Each scene shows the same named points in several views. A view is turned or mirrored, and shifted as a whole, has a little noise and may leave points out.

Scene 1
View 1
kenil: [ -2.3  20.9   7.2  15.7  28.5 -26.4   2.2  -0.6  11.1   9.7]
vedit: [  6.5  16.6   1.9 -10.5  22.7 -25.8  32.6   0.5  25.5  20.0]
sigul: [  5.0   9.5 -42.6 -19.6   3.9  -5.1   8.4 -19.5 -26.4 -30.0]
volab: [  8.8  14.1 -26.3 -29.3  10.5 -12.8  33.1  -9.9   3.6  -0.1]
Kif: [ 13.5   4.1   4.7  -8.9  21.4 -27.8  34.0   7.7  45.4  15.2]
Vefuf: [  7.5  19.7 -23.2 -42.2  13.7 -12.5  50.7  -7.7  10.2  17.1]
soz: [  0.4  20.6   1.4  -1.8  23.9 -23.3  19.3  -2.6  12.1  15.5]
Folif: [  2.5  18.2   2.5   0.6  25.0 -24.0  17.3  -2.0  15.9  14.1]
vova: [ -7.1  22.9  -3.6  22.9  24.1 -19.5 -16.1  -8.5 -15.4 -12.7]
sufu: [ 10.5   4.2  -0.9   8.7  21.1 -25.9   8.0   2.0  24.5  -6.5]
gopen: [  3.7  16.3  -1.1  -1.2  21.2 -23.2  16.6  -2.3  13.8   8.8]
gupo: [  6.6   9.9   2.6  -0.1  22.0 -25.2  18.2   2.5  25.2   7.9]
View 2
vedit: [-10.2  -1.3  -8.8  -7.6   6.1  -8.9  28.9   1.4  16.6   6.2]
gopen: [ -8.9  -5.6 -19.4   6.5  -3.3  -2.8  24.5  -2.2  10.5   2.7]
Kif: [-15.7  -3.0  -4.1  -7.8  -0.2 -14.8  30.4  22.2  26.9   9.1]
sufu: [-19.8 -11.1 -28.9  17.5 -14.5  -3.4  21.2  15.5  11.7   4.4]
sigul: [ 46.3 -23.8 -35.6  42.5 -19.4  -0.7   2.1 -15.1   1.5  -7.2]
vova: [-17.5 -12.5 -50.9  34.9 -17.4  16.7  14.8 -18.5 -12.6  -4.2]
Vefuf: [ 34.3  -2.8   3.1  -6.5  11.6 -18.0  21.3 -12.4  23.8   0.9]
soz: [-11.1  -1.2 -20.2   3.6   0.5  -0.1  26.5  -9.6   9.0   1.1]
kenil: [-30.4  -5.0 -32.2   9.6  -5.8   4.7  26.0  -6.6  -0.2   2.5]
gupo: [-18.8  -4.9 -18.3   3.0  -3.9  -4.5  25.6   7.0  13.0   4.6]
View 3
Vefuf: [  7.2 -28.4   1.8  30.2  -7.0  -6.0  26.8  33.8  11.2 -40.2]
sigul: [ 17.5 -28.3  38.8  43.0  31.3  26.3   5.5  19.0 -22.6 -10.9]
Folif: [ 23.3  -0.5 -18.1   9.0   4.0  19.6  -4.6 -12.5   6.0 -22.1]
vova: [ 33.2   1.1   4.3  11.8  21.2  41.6 -16.4 -13.0 -13.8  -6.8]
vedit: [ 10.0 -10.7 -20.7  16.2  -7.8  -0.6  12.3  -0.5  18.6 -33.8]
volab: [ 10.0 -28.3  11.7  35.5   6.6   3.9  18.8  20.1   2.0 -28.0]
soz: [ 17.8  -7.6 -13.8  13.5  -1.7  13.3   3.4   0.1   8.4 -27.2]
gopen: [ 15.3  -9.4 -11.5  18.0   4.5   9.8   2.7  -5.3  10.3 -25.7]
sufu: [ 10.8  -7.6  -9.6  26.7  15.1  10.0  -2.3 -25.9  11.6 -15.7]
View 4
Kif: [ -8.1 -17.6   3.4  13.3  17.2   4.9   5.8 -13.5   2.8  21.5]
gupo: [ -6.0 -12.9  -0.3  12.2   5.0   4.0  12.3 -11.5  -6.4  -1.6]
Folif: [ -6.7 -10.0  -6.5   5.7  -1.2   3.8   9.7 -15.7  -7.1  -7.9]
vedit: [ -9.1 -11.9  -7.4   4.8   4.5   7.9   0.3 -18.7   2.8   6.3]
gopen: [ -9.0  -7.2  -2.1   3.6   3.7   2.0   9.3 -11.5  -8.1 -13.4]
vova: [ -4.6   1.0  -3.1   3.6 -14.9  -6.6  30.7  -1.5 -28.7 -55.4]
sufu: [ -3.7 -15.2  14.2  21.8  13.7  -5.4  34.7   3.9 -19.7 -11.7]
kenil: [ -0.9 -10.6  -5.9  12.9 -14.6   2.3  22.2 -10.9 -14.8 -17.8]
Vefuf: [-26.1   0.8 -10.3 -24.2  23.9  10.9 -24.0 -22.8  11.8  -3.3]
volab: [-24.4   4.2  -0.8 -21.5  27.8   3.9  -7.8 -11.3   1.9 -21.4]

Which points are out of place in each view (at most two, in the order of its rows)? Write - if all are in place.
view 1 | -
view 2 | -
view 3 | Folif
view 4 | sufu
